A landscape with many valleys, sampled at points; each row gives a point and its height.
A ball rolls from a point to whichever of its 2 nearest points has the largest drop for the distance, and stops where none of them is lower. Distance is the straight distance between rows; heights are no part of it.
q_738 height 7.25: [ -4 -14  10   3   5   4  29  10 -17  19  -7   1   8  17  -2 -18   2  -3
  -6 -17 -13  32   6  -8  22  -4  38 -36   7  -2  -4 -37]
q_617 height 5.51: [  4  -7  -4 -22 -11 -13  -3 -27   8 -36 -13  -7 -18  -3   4  22 -23 -12
 -13  22  23 -36  -8  11  -9 -17  -2  32  37   9  -3  10]
q_297 height 5.23: [  1  13  14  35 -33   8  19  31  12  21  16   3  19  13 -17   6   0   7
  -8   0   3  -5  -8   1  15  13   6  19   2  19  14  -3]
q_867 height 3.63: [-12   7  20  15 -13  15   9  15   4  24 -14 -11   4 -11 -11 -24 -28  15
   1 -27 -23  32  -5 -14  20   8  47 -13   2   0  15  -4]
q_254 height 4.61: [ -1 -14  -8   6  10  -8  16 -27   9  -5 -23 -12 -25  -4   7   3   9  -1
 -11   1  -7   1   4   5   3  -9   8  -7 -16 -30 -12  17]
q_257 height 4.20: [  8  -4  -1 -18  36   9 -38   9 -29  12  22  35   5 -16  -7  22 -24  -5
   5 -11  -2   9  15  -7 -11  -6 -19 -36   1  14  14 -18]
q_176 height 4.59: [-14  25  22  27 -12  21   0  30  33 -27  39  -8  28   6  15 -18 -15  -3
  21  -4  -3   9   6   0 -14  17 -12  13 -17  -7  15  16]
q_90 height 5.15: [ -2   7  -3 -11  13 -15 -13   6  17 -54   8 -15   0 -13  30   7 -10 -31
  28  13  11  -5  17   0 -34  18 -30  18   3  -2  -8   3]
q_994 height 5.00: [ -5  12 -31   6 -14 -11 -26 -15  18   8 -12   4  -3   7 -16  13  12  11
  -5  16   2 -37  11   0   2 -14 -30  25  -8  14 -10   3]
q_952 height 5.43: [ -6  12 -13   8   8 -16 -23   7  17 -37  -2 -10   7  -2   7   4  18 -10
  20  11   2 -12  19 -14 -20  14 -39  27 -10 -14  -8   8]
q_594 height 5.89: [ -3 -13 -19  20 -18 -19   2 -23  13 -37 -16 -16  -3   3  -2  24  -1 -12
  -8  36  27 -40 -15  20 -16 -17 -15  33  23   1 -14  12]
q_509 height 4.38: [  2   7  -7  29  20  -6 -33 -19  10  20 -10  -5 -16  -2  26  -2   5 -11
 -30 -31 -48   0   3   8  17  -6   7 -13 -10 -37  -7  27]
q_668 height 5.54: [  7 -24  -1  -8  13   7  17 -33 -20  33 -16  -5 -14  -8 -11  -8  22  -7
 -27  -4 -19 -17 -23  11   3  11  24 -21   4 -41 -26  22]
q_699 height 4.60: [  0  20 -24  -4 -10  -8 -29 -24  15  18  -1  -9  -4  18 -10  -3  22  25
 -11 -15 -23 -17  18 -12  21 -12 -13  15  -7  16 -12   1]
q_530 height 7.22: [  5   1 -13 -17   2  10   5 -19  -4  42  -7  13  -8  -4 -23  12  15  12
 -22  13  -9 -33 -15   1  -6   4 -14  12   1   3 -13  17]
q_570 height 3.03: [ -2  20   7 -21   1   5  11   8   5  -6  -1 -15   5 -12  10 -22  28   1
  16  11  -3  12  -2 -11 -19  20  -7  14 -19  -3 -11   2]
q_744 height 6.29: [-11 -29 -33  14   2 -24   6 -28 -19 -19 -14   5 -10   1  -6  15  16 -12
  -9  45  40 -33 -23  14 -10 -17  -4  16  20  13  -1  11]
q_203 height 2.57: [ -6  -6 -28  -4   7 -20 -41 -16 -25 -13   1  10  -5   3   0   7   6  16
  11 -21   4  19  18 -33   7  -9  -7   4 -12   8  16  -1]
q_302 height 1.88: [  3   8  -2 -43  23  12  13 -15 -18  20  -7  -6 -14 -26  -5   0  24  -7
   5  12   0 -18 -13 -14 -29  23  -8  -2   0 -16 -15  19]
q_580 height 5.55: [  5  19  13  10 -28   9  13  29  25  15  25  -3  22  24 -17   3 -13  14
 -10  -4  -6 -17   0  13  16   6 -10  17  12  36  -3 -26]
q_656 height 8.38: [  0  12   5 -21 -24   1  28  -4  -5  19 -17 -23  -3 -13 -13 -11  33  20
  15   4  21   4 -33 -19  -1  17  10  26  -3  17  -6   6]
q_175 height 2.44: [ -7  16  26   9  -5   2 -16  16  -3 -32  38 -17  27   9  -5 -24  -1  14
  11 -24   7  40   7 -18  16  -6  -1 -23   6  31  14 -15]
q_399 height 5.68: [ -5 -15  -5  33   2  -6  44  18  -7   8  10  11  16  24   0   9  26 -14
 -15  29  21  -8  -7  17  -5   6   1   7 -13   3 -11  -7]
q_246 height 2.43: [  3   5  30  13 -16  25   3  26  -5 -28  35 -17  20  -7  23 -15 -36  -1
  36  -7   1  32 -10  -8  -2  17  35   0   5  18  26   9]
q_967 height 6.57: [  8  -6  29   5 -15  21  55  20  11  33  -4  -9   5  -2  -4 -14  -5 -14
  -4   9  -8   2 -22   7  -7  24  23  -1  14 -11  -1  -4]
q_653 height 2.93: [  6 -16  -7   9   7  -8  -4  -3 -13  -3  14  21   7  18   5  15 -23  -3
  -6   3   4   3  13  26  15 -36  -3 -31   5  32   5 -34]
q_342 height 6.82: [ -6  -8 -15 -45  25  -4 -16 -17 -24   0  -6   9 -13   4  13  17  -1   0
  -7  19  13  -3  11  -7 -16 -24 -13  -6   7   2  -4 -11]
q_434 height 3.93: [  4 -31 -16  33 -17 -18  23 -23  -7 -21 -17  -7 -13  -7  -5  20  24   4
  -6  15  43   6 -23  -5   0   0  11  22   0  -6  -1  18]
q_45 height 2.20: [  0 -24  -6  -3   6 -14  -3 -11 -21  -2  -2   8 -13   5   5   8 -16  13
 -14  -7   5  23   7   8  14 -37  15 -22  -7  13  11 -23]
q_568 height 1.96: [ -2  21 -13 -30  20  -1  -6 -22   5  -2 -10 -24 -21 -21  37  -9  28   1
  16  15 -30  10   2  -6 -21  18   1  -7 -19 -27 -23  31]
q_185 height 3.90: [ -1  -6   9  21  -8   3   8  13   4 -18  -7 -14  -6  -6  22  -8 -33  -2
   5 -16   6  36  -1   1   4   3  32   7  -2   1  24  15]
q_605 height 4.79: [  0  -1  -7  35 -35   2   9   4  18  21  -6   4   9   7 -29  10  11  20
 -11   3  18 -23 -19  -8  10  -1  -5  36  -6  22   3   2]
q_435 height 3.45: [ -3  -8   5   7   5   8  12  17   3 -19  -9 -14  -9 -29  34 -13 -10  -8
  26  -3   2  47   4   8 -13  10  29   1 -17 -20  11  19]
q_778 height 5.21: [ -8  -5  16  -9  -6  13  12 -22  12  33  -4   7   6  11 -21 -11 -17  -2
 -33   4 -29 -37  -6  47  23 -35   3 -15  21 -29 -11 -12]
q_637 height 6.27: [  3  -3  21   0  -2  18  44  11   9  28  -6  -5   1  -5  -6  10 -11 -11
 -16   7  -9 -20 -14  26 -12  13  -1   1   8 -18 -14   6]
q_456 height 5.82: [  6  23 -15 -53  12   1 -15 -16 -15  10  -7 -18 -11   3  21 -26  38  28
   7 -13 -29  27   5 -29   5   9  15 -13  -7  -4 -13  -3]
q_603 height 1.58: [ -8  -9 -33  -1  12 -18 -39  -5 -12  -8 -22  12  -8  -9   6  18  23  -6
  38  10  21 -21   8 -36 -12  13 -30  20   6  -6   7  14]
q_948 height 4.21: [  3 -15  -8  36 -32 -13   7  -3   0  10 -12   7   2  13 -23  -4   9  28
 -14 -14  10   7  -3  -2  25 -11  12  16 -10  23  14  -6]
q_360 height 3.47: [-10  18  38  26   0  26  15  35  16   5  12 -15  30   5  13 -23 -32 -12
  31 -12 -14  36  -1   7  21  10  42 -31  17 -11   5 -20]
q_915 height 6.19: [-15  -4  -4  10 -13  -1  30  -2  21  17   3 -10  12  34 -10 -11  10  13
 -21  11  -9 -21   5  24  12 -19  -5  16  -4   4 -16 -13]
q_700 height 3.66: [ 16 -27   8  14 -20  12  -5 -12  -4  25 -20  30 -17  -6 -34   1 -15  -3
 -24 -19 -23 -17 -21  26  21 -29  17  -6  14 -35   7   9]
q_429 height 7.99: [  7  -9 -20  -7  16  -5   2   0 -36  19  -3  21   1  -1 -10   6  46  -3
   5  18  12  -7 -12 -23  -3  14  -7  -3 -16   6  -9  -4]
q_816 height 2.18: [  7 -35  -7   1  14  -2  21 -15 -20   4  -3  29 -15  -1  -2  17 -10 -16
 -27  22   9 -14 -10  34  -8 -28  -3 -11   4 -13  -2   8]
q_851 height 4.33: [  2  11  32  -8   9   9  21  19  10  18   9 -12  12  11   5  -1 -19 -21
  -3 -16 -14  11   8  21  14  -9  15 -38  21 -12 -12 -35]
q_126 height 6.07: [ -8 -22   3 -16  17   8  38 -15 -29  48  -8   9  -2  -2 -22 -10  17  -8
 -29   1  -8  -7 -14  14   2   1  22 -22   7 -18 -22  -1]
q_439 height 6.65: [-12 -23 -20 -15   1  -9  13 -31 -33  11  -5  13  -5  -7 -23   0  16   3
 -21  31  38 -29 -32  23  -3 -17   0  13  24   5 -12  16]
q_94 height 4.88: [ -7  24  17 -12 -18   7 -22   3   6 -12   5 -22   5 -12  -5 -14 -32  21
  12 -30  -3  22   1 -19   2  -5   8   4   7  23  22   1]
q_763 height 1.98: [  5  -4  11  40 -16   2  23  30  14  -8  37   3  24  28  18   9 -10 -19
  -8   8   7  -2  12  21  10   7  -2   6  -7   4   4 -18]
q_323 height 3.50: [  8 -19  -1  50 -21  -2   5  -5  -1  31 -12  13  -2  11 -25   0   3  15
 -22 -14 -10  -9  -6   9  24  -6  14   4 -14 -10  12   5]
q_325 height 5.10: [  4  26  22 -15   0  16   1  22  14   0  19  -5  26   8  -1 -35  34  16
  11  -7 -21  28  15  -8   6  16 -10 -30 -13   9 -20 -26]
q_958 height 5.17: [ 16  -7   2 -18   0 -14 -22 -17   3 -50   1  -3 -23 -12  23  35 -51 -20
   1  11  20 -17  10   6 -10 -12   7  14  36  12   7   0]
q_43 height 5.48: [  2   4 -15  -7 -14 -24 -23 -34  13 -14 -30 -16 -24 -20  -2  11   1  18
  13  -3   4  -6   5 -25  -8  -2 -13  31   7  -8   1  24]
q_433 height 4.19: [ -5   4 -18 -21   3  -2 -35   8 -23   5   6  39  15   9 -19   4   6   6
  12  12  17 -17  -1  -2  17 -16 -22 -24   1  41   8 -31]
q_937 height 3.59: [ 20 -14  30  16 -17  17  17  18  -1   9 -15   4  -6 -12   5   8 -58 -19
 -10  -8  -5   3 -17  20   6   8  31  -3  32 -30  25  17]
q_579 height 1.77: [-10  11  22  23  -3  17  -9  17  -3 -41  28 -14  22   4   8 -25 -15   9
  20 -10   5  47   0 -20   5  -4  21 -10 -17  12  31   5]
q_532 height 6.02: [-12  19   4  -2 -18  -7  29   9  22 -14  12 -20  22  31  -2 -13  33  15
  -6  12   2 -14   9   2   8  -6  -8  19 -15   9 -22 -16]
q_803 height 2.90: [ 12 -23  -9   3  -9  -6  14 -22   0  -5   0  22 -10  10  -4   4 -26  -5
 -23  19   3 -26 -12  39  10 -43  -2  -4  18  -1  11  -8]
q_831 height 3.85: [  9   6  -8  -9   7   2 -28   6 -23  22  15  29   7   0 -14   4   2  14
   4 -15  -5  10  13 -11  13  -7 -15 -26  -4  27   7 -27]
q_52 height 7.08: [  7 -14  10 -12 -21   0  39 -13   1   4  -8 -17  -9  10  -6  -5  -2   9
 -23   7   9  -7 -24   9   4  -7  19  12  17   0  -6   6]
q_158 height 2.46: [  3 -14 -16  24   4 -10 -14 -11   8   2  -5  27 -12  -1  -5  14 -17   5
 -16  -4  -8 -18  19  14  -4 -12 -15  -3 -12  -2   6   8]
q_467 height 4.04: [ 15  -9  27   4  -4  12  -3   6  17   9 -11  12 -19 -17 -13  10 -48  -3
 -16 -16  -9 -10  -8  19  -7   4   4   2  21 -22  19  17]
q_845 height 5.32: [  9   6 -21   4 -11 -14 -37 -40  20  -1 -19   7 -20 -13 -16  21   0  10
  -2   7  -1 -39   2 -17 -10  -5 -26  29  10  -7  -8  27]
q_314 height 1.24: [ -6  -9   2  47   6  -6   7  31   7 -38  37  10  24  27  17   8  -6 -25
   5  11  11  14  24  10  -3   8 -16  11 -27 -11  13  -4]
q_798 height 4.44: [  3 -15   9  -2  29   8 -16  22 -21   0  14  17  -6  -9  -1  10 -31  -7
   3 -24  -8  26   7  -4 -13   8   1 -27  -2   6  19  -6]
q_899 height 6.96: [ -8 -12  -8 -36   1  -4  11  -4 -34   3   0   7   0   4  -9   2  11  -1
 -14  25  32 -23 -24   1   2 -12   6   8  20  27 -14 -11]
q_133 height 2.75: [ -3 -12   2  54 -10   3  12   8  20  10 -10  -2   9   7   0  -6  -2   1
  -8 -15  -8  10   9  10  22   2  22   0 -17 -29  14  11]
q_855 height 6.58: [ -2 -17  14 -32  -2   5  38 -15 -21  30 -16 -14 -15  -5 -18 -18   2   9
 -22  -4  -3   1 -19   4   5  -6  33  -6  26 -11 -15   1]
q_742 height 2.53: [ -2  19  -5  -6   6  -1   1  -6  20  -7  -4 -24  -7 -10  17 -13  24  -2
  16   0 -28  13  14   0  -8  11  -5   2 -29 -18 -21  12]
q_623 height 2.98: [ -4   8   0   4 -15  -3   2   5  -1  10 -16 -12 -12 -17  -7 -32   2  27
   4 -22 -11  37   0 -26  14   9  39   2 -17   7  11   6]
q_353 height 4.69: [ 16   4  12 -13  23  15  -1  32 -17  -1  11  18   2 -23   8  12 -19 -28
   9  -7   9  13   4  -2 -33  31  -6  -9  -5  -4   3  -1]
q_691 height 7.23: [  5  -3   2 -53 -12   0  -4 -16 -33  15 -15  13 -21 -14 -19  11  -8  15
 -12  12  30 -21 -29  -9  -5 -15   8  14  34  22   6   0]
q_128 height 3.88: [ -3  -3 -22  22  28 -12 -43 -18  -5   3   2   2 -23   2  22   7  -5  -3
 -18 -28 -40  14  19 -12   7  -3   5 -12 -24 -14   4  25]
q_493 height 5.16: [ -6  25  30  14   2  25  22  35  35  12  22  -7  29   6  11 -13  -4 -21
  17  -5 -21  13  11  19   0  17   3 -23 -11 -19  -3 -19]
q_415 height 3.05: [ -4   4  30  26  -5  24  13  31   4 -16  22 -12  24   5  40 -25 -27 -12
  33   7  -1  41  -2  11   9  13  56 -18   6 -11  16  -6]
q_575 height 5.47: [  0  25  -1 -31   2  10 -35  -2  -8   0   2 -14  -5 -14   9 -36  13  33
  18 -25 -19  38   8 -34   8  11   9 -14 -14   8   9  -4]
q_820 height 3.49: [  5  -3   9   7  29   2  -6  14   0  -1  33   9  13  21   5  16 -12 -17
   4  -9  -9  16  26  29  13 -34 -14 -49   1  11  -2 -36]
q_884 height 5.02: [ 16   0   1 -17 -21  -1  -9 -34  11   1 -28 -12 -33 -34 -19  12  -2  19
 -10  -5   4 -12 -18 -12  -5  -7   3  24  18 -18   7  35]
q_906 height 4.45: [ -2  10  11   2 -18   4 -16  -3  12 -35  13 -35  -7  -4  16   3 -46  11
  10 -23   4  19   0  -2   5  -5  24  17  16  20  24  13]
q_715 height 1.36: [  6 -38 -10   4  17 -15  16 -14 -35  -9 -11  21 -18   4  15  17  -6 -13
 -20   8  16  19   5  13   0 -29  12 -19  -1  -3   6  -7]
q_610 height 4.49: [ -9  -1 -29  -6  -1  -9   1  14 -31   9  12  31  14  22  -9  -2   8  -5
  -7  33  21 -24 -14  20   9 -20 -14 -20  -7  47   6 -39]
q_346 height 1.25: [-16   0 -31 -16  21  -8 -52  12  -7 -12 -15  29   0   0   8  27   4 -24
  30  24  17 -33  15 -18 -15   3 -42   6   2   4   3   2]
q_497 height 5.40: [  4  11   1  -2  -5  11 -12   1  -3  21 -11   4  -2 -32  -8   0  10   8
  22 -11  10  -6 -15 -32 -12  29  -2  24 -12   3  10  28]
q_724 height 4.73: [  0  10  24 -19  19  11   7  16   3   2  14  -7  10   5  -2 -13   6  -4
   5 -12 -23  24  13   2  -3   5  -2 -41  -1   1 -16 -28]
q_618 height 8.39: [  2  -6   6   9  26   4 -19  30 -12 -30  26  24  22  12   7  -9  10  -8
   3  -1  11  27  19  -6  -8  10 -21 -18 -19   7   3 -18]
q_402 height 2.66: [  4 -14  16  36 -11  10  23  22   6  20  16   6  24  24   4   8 -32 -16
  -8   4 -10  -4   5  29  21  -5   8 -18  11   1   4 -31]
q_902 height 7.48: [ 16 -10   9  -5 -35  -6  12  -6   9 -14 -18 -13 -17  -7  -8  10 -22  10
 -14  -2  22  -8 -26   3   5   2  19  35  20  13  11  11]
q_67 height 3.16: [  6  -5  23  28  -7  14  17  24   7  12   4   3  14   6   4   8 -49 -22
   0 -18  -9  11  -1  16  11  13  15 -13  17 -12  17   2]
q_853 height 8.84: [ -4  35  -1 -18 -19   4 -11  14  17   0 -10 -10  12   0 -12  -6  25  15
  18   1  11 -28  -4 -24 -10  20 -26  34   2  16  -8  -3]
q_75 height 1.59: [-12  -4 -25  -1   8 -20 -51  -7  -3 -20  -7  26  -4  -2   4  20 -20  -8
  11  17  26 -29  11  -4  -7 -23 -26  10  10  27  16  -2]
q_495 height 6.94: [-11  -2 -30  -4   4  -2   2 -24 -17  31   0  20  -1   3 -34   2  18   7
 -20  43  19 -50 -24  23  -1  -2 -12   0  10   4 -17  21]
q_760 height 4.82: [ -9  -2 -28 -21  16   1   0  -2 -26  14   4  20  13  21 -10  -5  23  -2
 -13  35   3 -26   1  16  -6 -14 -16  -9 -14  21 -16 -17]
q_852 height 1.19: [ -1   6 -13 -36  23  -6   2 -38  -5   4 -12 -17 -26 -26  16  11  14 -11
  -2  11  -8 -11  -4  -3 -33  14 -13  -3   5 -36 -23  31]
q_24 height 5.20: [  0 -14 -15  30  -1 -17  13 -30  22 -24 -24 -23 -26 -16  15  11  11   5
   6  12   7   4  -3   3 -14   4   2  13  -7 -39  -9  32]
q_376 height 6.56: [  1  15 -18 -53   6  -4 -18 -21 -12   8  -9  -7  -7   2   0   6   9  24
   2  -1  -7 -11   8 -21  -2  -7  -6   2   6   4 -16  -6]
q_450 height 4.51: [ 16 -17  14  -5  -7   9   5 -16   5   9 -24   5 -34 -31 -17   3 -19   3
 -12 -16  -2   2 -22   4  -7   8  11   7   6 -24  12  38]
q_274 height 7.46: [ 12  -2  21 -36 -18   3  -3  -7  -9  15 -12  11 -18 -12 -19  13 -28  20
 -16 -12  10  -6 -18  -6  -2 -12   8   5  27  11  14  -9]
q_362 height 6.22: [  2  16 -18 -41   6  -4  -3 -27 -11  27  -8 -13 -19   6  10  -8  24  11
 -16  -1 -35   0   1 -11   5   1  10  -9   3 -16 -20  11]
q_460 height 8.22: [  6  -5   1  -1  14  -3   2  16 -26  -6   6  22  15   4   1 -14  32   1
   3  -2  11  21   4 -19  -4  22 -12  -5 -22   3  -5 -18]
q_827 height 7.47: [ 13  11 -29  -4  -7  -1 -23 -27 -11  33 -11   7  -5  -4 -11  21  38  18
  -7   3  -5 -28 -18 -22  -1  20  -8  11  -4   0 -10  25]
q_170 height 5.96: [  0  14  23 -24   7  22  34   5  32  29 -15 -20  -4 -11   8 -14 -11 -18
  -2  -3 -33 -17   3  24 -18  12   6 -11   0 -29 -18   1]
q_92 height 3.18: [ -3   3   3   3 -13  -6  -3  10  -2  -5  18  -7  15  20 -14  -4  -9  17
  -2 -20  -1  24  11  -3  23 -19   4 -11   5  31  10 -31]
q_621 height 7.60: [  2  32  11 -18  -4  -1  -5   3  36 -42  20 -31  11  11  16 -14   9   9
  21  -1  -4  12  13   4   0  -2 -22   4   3  16 -16 -14]
q_962 height 3.15: [ -6 -24 -20  12 -11 -32  11 -28 -12 -24 -26 -17 -22  -9   5   5  17  10
   2   3  25  29 -11 -19   3 -12  14  17  -2   1   7   7]
q_947 height 7.33: [  5  13   9 -26   4  -8   1   2  10 -43  21 -25   5  12  20   7  -9 -10
   8   3  12  -6   8   5  -2  -6 -12   2  15  23 -13 -23]
q_410 height 6.93: [  4 -14  23  11  -5  11  45  18 -12  30 -17   7  11   7  -6  -6 -12 -16
 -12  -1 -15  19 -14   9  14   1  41 -21  21 -10  -2 -23]
q_912 height 4.92: [  2  -2   0 -16  21  -3  -9  12  -3 -38   4  -3  -8 -24  25  10 -19 -23
  23   4  12  18   9  -2 -29  21  -6   6  -4  -3  10  11]
q_939 height 1.95: [ -2   8 -17   1   9   3 -35   3   4  -5   3  30  -8  -7  -7  25 -29  -7
  -3  10  -3 -35  14   7 -19 -11 -37   3  -1  10   4   3]
q_978 height 4.97: [ 12  -9   1   8  16   1 -12 -28  -5  36 -23   9 -21   0   5  -5   5 -13
 -33 -16 -36  -9 -17  10  17   0  21 -25   5 -46 -11  10]
q_168 height 2.04: [ -5 -13 -28 -15  14 -27 -35 -21 -29 -18 -22   1 -17 -16   5   8  18   3
  26  -7  23   6  18 -41  -1   1 -10  10   6  -6  16   8]
q_166 height 4.24: [  3  25  27  18   3  18  -5  33  19 -20  50 -15  32  11   5   0 -29 -13
  19  -7  -9   6  10  10  -7  14 -16  -9   5  15  14  -7]
q_389 height 7.67: [  8  10   9 -25 -15  -7  -9   0   6  -8 -16  -9 -15 -20  -6   9 -32   8
   2 -11  19 -13 -12 -13  -9   3   8  26  28  21  12   4]
q_112 height 4.75: [ -6   1  18  -4   5  17  29  -2  11  26  -4 -10  16  19  -3  -7 -10 -13
 -18  -4 -23 -19   1  35  14 -19   5 -31  22 -17 -23 -24]
q_802 height 8.51: [ -7   6  -3  -3  26   1 -47  12 -11 -29  20  23  29   8   6 -10  11  -3
  16  -9   2  11  17 -25  -5  20 -39 -10 -19   2  16   5]
q_933 height 5.56: [ -9  19  13   8 -20   0  10  18  28   2  21 -14  22  28  -3 -29  29  21
  -1  -7 -11  11  21  -7  18  -5 -11  -1 -22   7 -10 -23]
q_544 height 3.26: [  4  -1 -18   5  11 -18 -30 -14 -19  14   2   4 -14   8   7  -9  14  17
 -11 -20 -31  23  16 -20  23  -4  12 -11 -19   1   9   0]
q_745 height 3.04: [ 16 -11  -5  23  -6  -1 -23 -19  18  15 -13  24 -22   2 -13   4 -17  -2
 -25 -13 -28 -22   5  24  11 -25  -5  -5   2 -24   2  13]
q_733 height 8.62: [-16   2  -8  10   3  -6 -39  16 -10 -13   6  19  24   9  -9  -5  29   3
  25   0  13  -6   7 -44   9  18 -29  18 -22  12  16  13]
q_684 height 5.14: [ -3   7   9  15  -4   7   4  27   0  -5   4   2  11 -18  -6   2 -11  -9
  18  -7  14   5 -10 -12 -15  24  -8  26  -9   7  16  17]
q_118 height 3.87: [-10  12  36   9   8  23  -6  25   4  10  17  -8  21  -7 -15 -20 -26   0
  14 -27 -22  42  -2 -14  11   6  20 -33  14   4  18  -9]
q_634 height 1.97: [-12  -9  -2  50   1  -8  10  19   8 -13  20   9  12  11  11  -7  17 -10
  -2  -4   8  22  16  -3   4   5   5   3 -36 -23   8   8]
q_848 height 4.53: [ -2 -17 -20  38 -12 -28   1  -2 -14 -31  -9   8  -1  -1   6  20  22 -12
  12  20  46  -6  -9 -13   0   1   3  34   3  13   9   5]
q_293 height 2.47: [ 14   5  15 -35  12  22  22   6  -6  23 -24  -7 -18 -39   4  -4   4  -6
  12   4  -7  14 -18  -7 -34  25  12  -3  -2  -8  -5  16]
q_694 height 4.91: [-13  27  29  14   7  28  -2  23  32  -7  21  -8  21 -11  20 -32  -8 -11
  29  -5 -31  25  13   6 -17  16   4  -9 -22 -19  -1   7]
q_695 height 8.06: [ -5   5  -9   9 -12   3  35 -12   0  15   0 -15   0  -9 -13 -10  52  14
   1  16  23  -8 -23 -21 -11  26   0  17 -19  -4 -18  14]
q_675 height 8.88: [ -7  11 -10 -13 -21  -8  -9   9  -3  -5   3   8  22  25 -14 -11  32  23
  12   4  25 -15   1 -21  17  -8 -17  22  -2  37  -2 -32]
q_769 height 5.22: [ -6 -17 -22  25  18  -3  15   5 -16  13   8  26   8  19  -2   1  21 -11
 -15  25   0 -11   2  21   6 -11 -15 -19 -27  10 -12 -13]
q_966 height 5.70: [  1  18  10   2  17  17   3   8  37  25   2 -10   6  -5  12  -4  -6 -16
   3 -19 -40 -12  20  16  -9  16 -13 -13 -13 -28  -8   6]
q_524 height 5.69: [ -6  -9  -1   9 -15   1  11 -14  11  31   0  10  10  25 -22 -13  -4  16
 -25   5 -24 -33  -1  36  31 -36   1 -14   3  12  -4 -10]
q_647 height 7.73: [  3   8 -23  13   1  -4  -5 -11  -5  15   4   6   3   3  -7  10  54   1
   6  16   9 -17  -7 -19  -5  23 -17  15 -19  -5 -21  11]
q_751 height 3.48: [ -3  13   6 -10   7   5  34  14   9 -12   8  -9   2   5   8   3  19 -18
   4  21   5  -9  -2   9 -24  18 -14   9 -13  -6 -21   1]
q_13 height 2.99: [  5  -9   2 -10  17   0  23  -3   0   3 -22  -7 -27 -34  19  -7  10 -12
  16   2   2  30  -7   2 -28  17  23  -8 -19 -28  -4  19]
q_164 height 4.90: [  5   3   8  -6  -4 -13 -34 -10   5 -44  15  -8  -9  -3  13  25 -54  -7
   7 -14  21   0  11  -4   0  -8  -1  13  24  27  26   3]
q_21 height 3.58: [ 16 -11  17   4 -16   4   3   1  19  -9   3   5 -11   5   1  19 -41  -6
 -23  -3  -3 -19  -1  35   7 -19   4   5  27 -10  13   4]
q_768 height 8.73: [-10  16 -17  -5 -14 -13 -36   8   8 -16  -9   2  20  17 -12 -10  35  19
  26   4  17 -19   6 -32  13  17 -32  33  -1  21   3  -5]
q_451 height 3.94: [ -3   5  -1 -12 -18  -6 -10 -15   7  17  -1 -15  -2  16 -16  -7   6  42
 -12 -23 -11   7  10 -12  22 -22   5  -7   1  20   1 -20]
q_292 height 3.89: [ 11  11  21   4  19  11  -9  23  12  -6  31   3  13   4  -5  18 -33 -14
   7 -15 -13  10  15  20   5  -8 -16 -32  17  16   4 -18]
q_330 height 5.19: [  0  15   7 -33 -11   0 -25   4 -13  -4 -10  -8  -6 -14  -5 -14   1  28
  18 -27  11  21  -1 -32   4   8   1   9  -1  22  13  -5]
q_686 height 4.89: [  4 -10  -9  10   4  -7  -6  19 -17 -21  -4  16  -3  -7   2  18   7 -23
   8   9  31  -7  -8 -14 -13  18  -8  24   3  15   4   1]
q_22 height 2.21: [ -3  -7 -12   7  -7 -13  12  -6  -8 -12 -17 -15 -14  -9   9 -20  23  15
   5  -4   6  42   7 -21  12  -5  34   3 -25  -3   0   1]
q_620 height 5.71: [-10   2 -16  25   4 -21   3 -10  27 -34  -2 -13 -10 -13  19  11  15 -17
  16  15   0   5  20  -1 -25   8 -22  21 -20 -28  -8  27]
q_781 height 5.42: [ -8   9  16   2  23  14  27  23  28  16  15  -3  19  15  15  -2   6 -28
  -5  -4 -26 -13  21  29 -11  11 -16 -27 -19 -31 -19 -17]
q_119 height 4.03: [ -9 -16 -12  -9  24 -10  32 -12  -7 -12  -7 -16  -8   5  14   2  18 -16
 -10  18   0  -4  -1  14 -18  -4  -7  -2 -11 -24 -24  11]
q_259 height 7.07: [ -4  -1 -12 -31  21 -10 -13  -4  -6 -30   9  -9  -1  11  11   8   6   0
   7   4   6   5  22   1  -9 -14 -29  -8  -2   9 -11 -22]

Call two points neighbours if one is among the 2 nearest of the other. Go from one point of each pair to the other, from neighbour to neighbour, staying as low as possible. Name the highest point that can't be avoided.
q_715, q_346 | q_467
q_314, q_22 | q_43
q_579, q_22 | q_118
q_346, q_314 | q_700

Where does a ball stop that starts at each point below?
q_620 | q_852
q_52 | q_346
q_967 | q_715
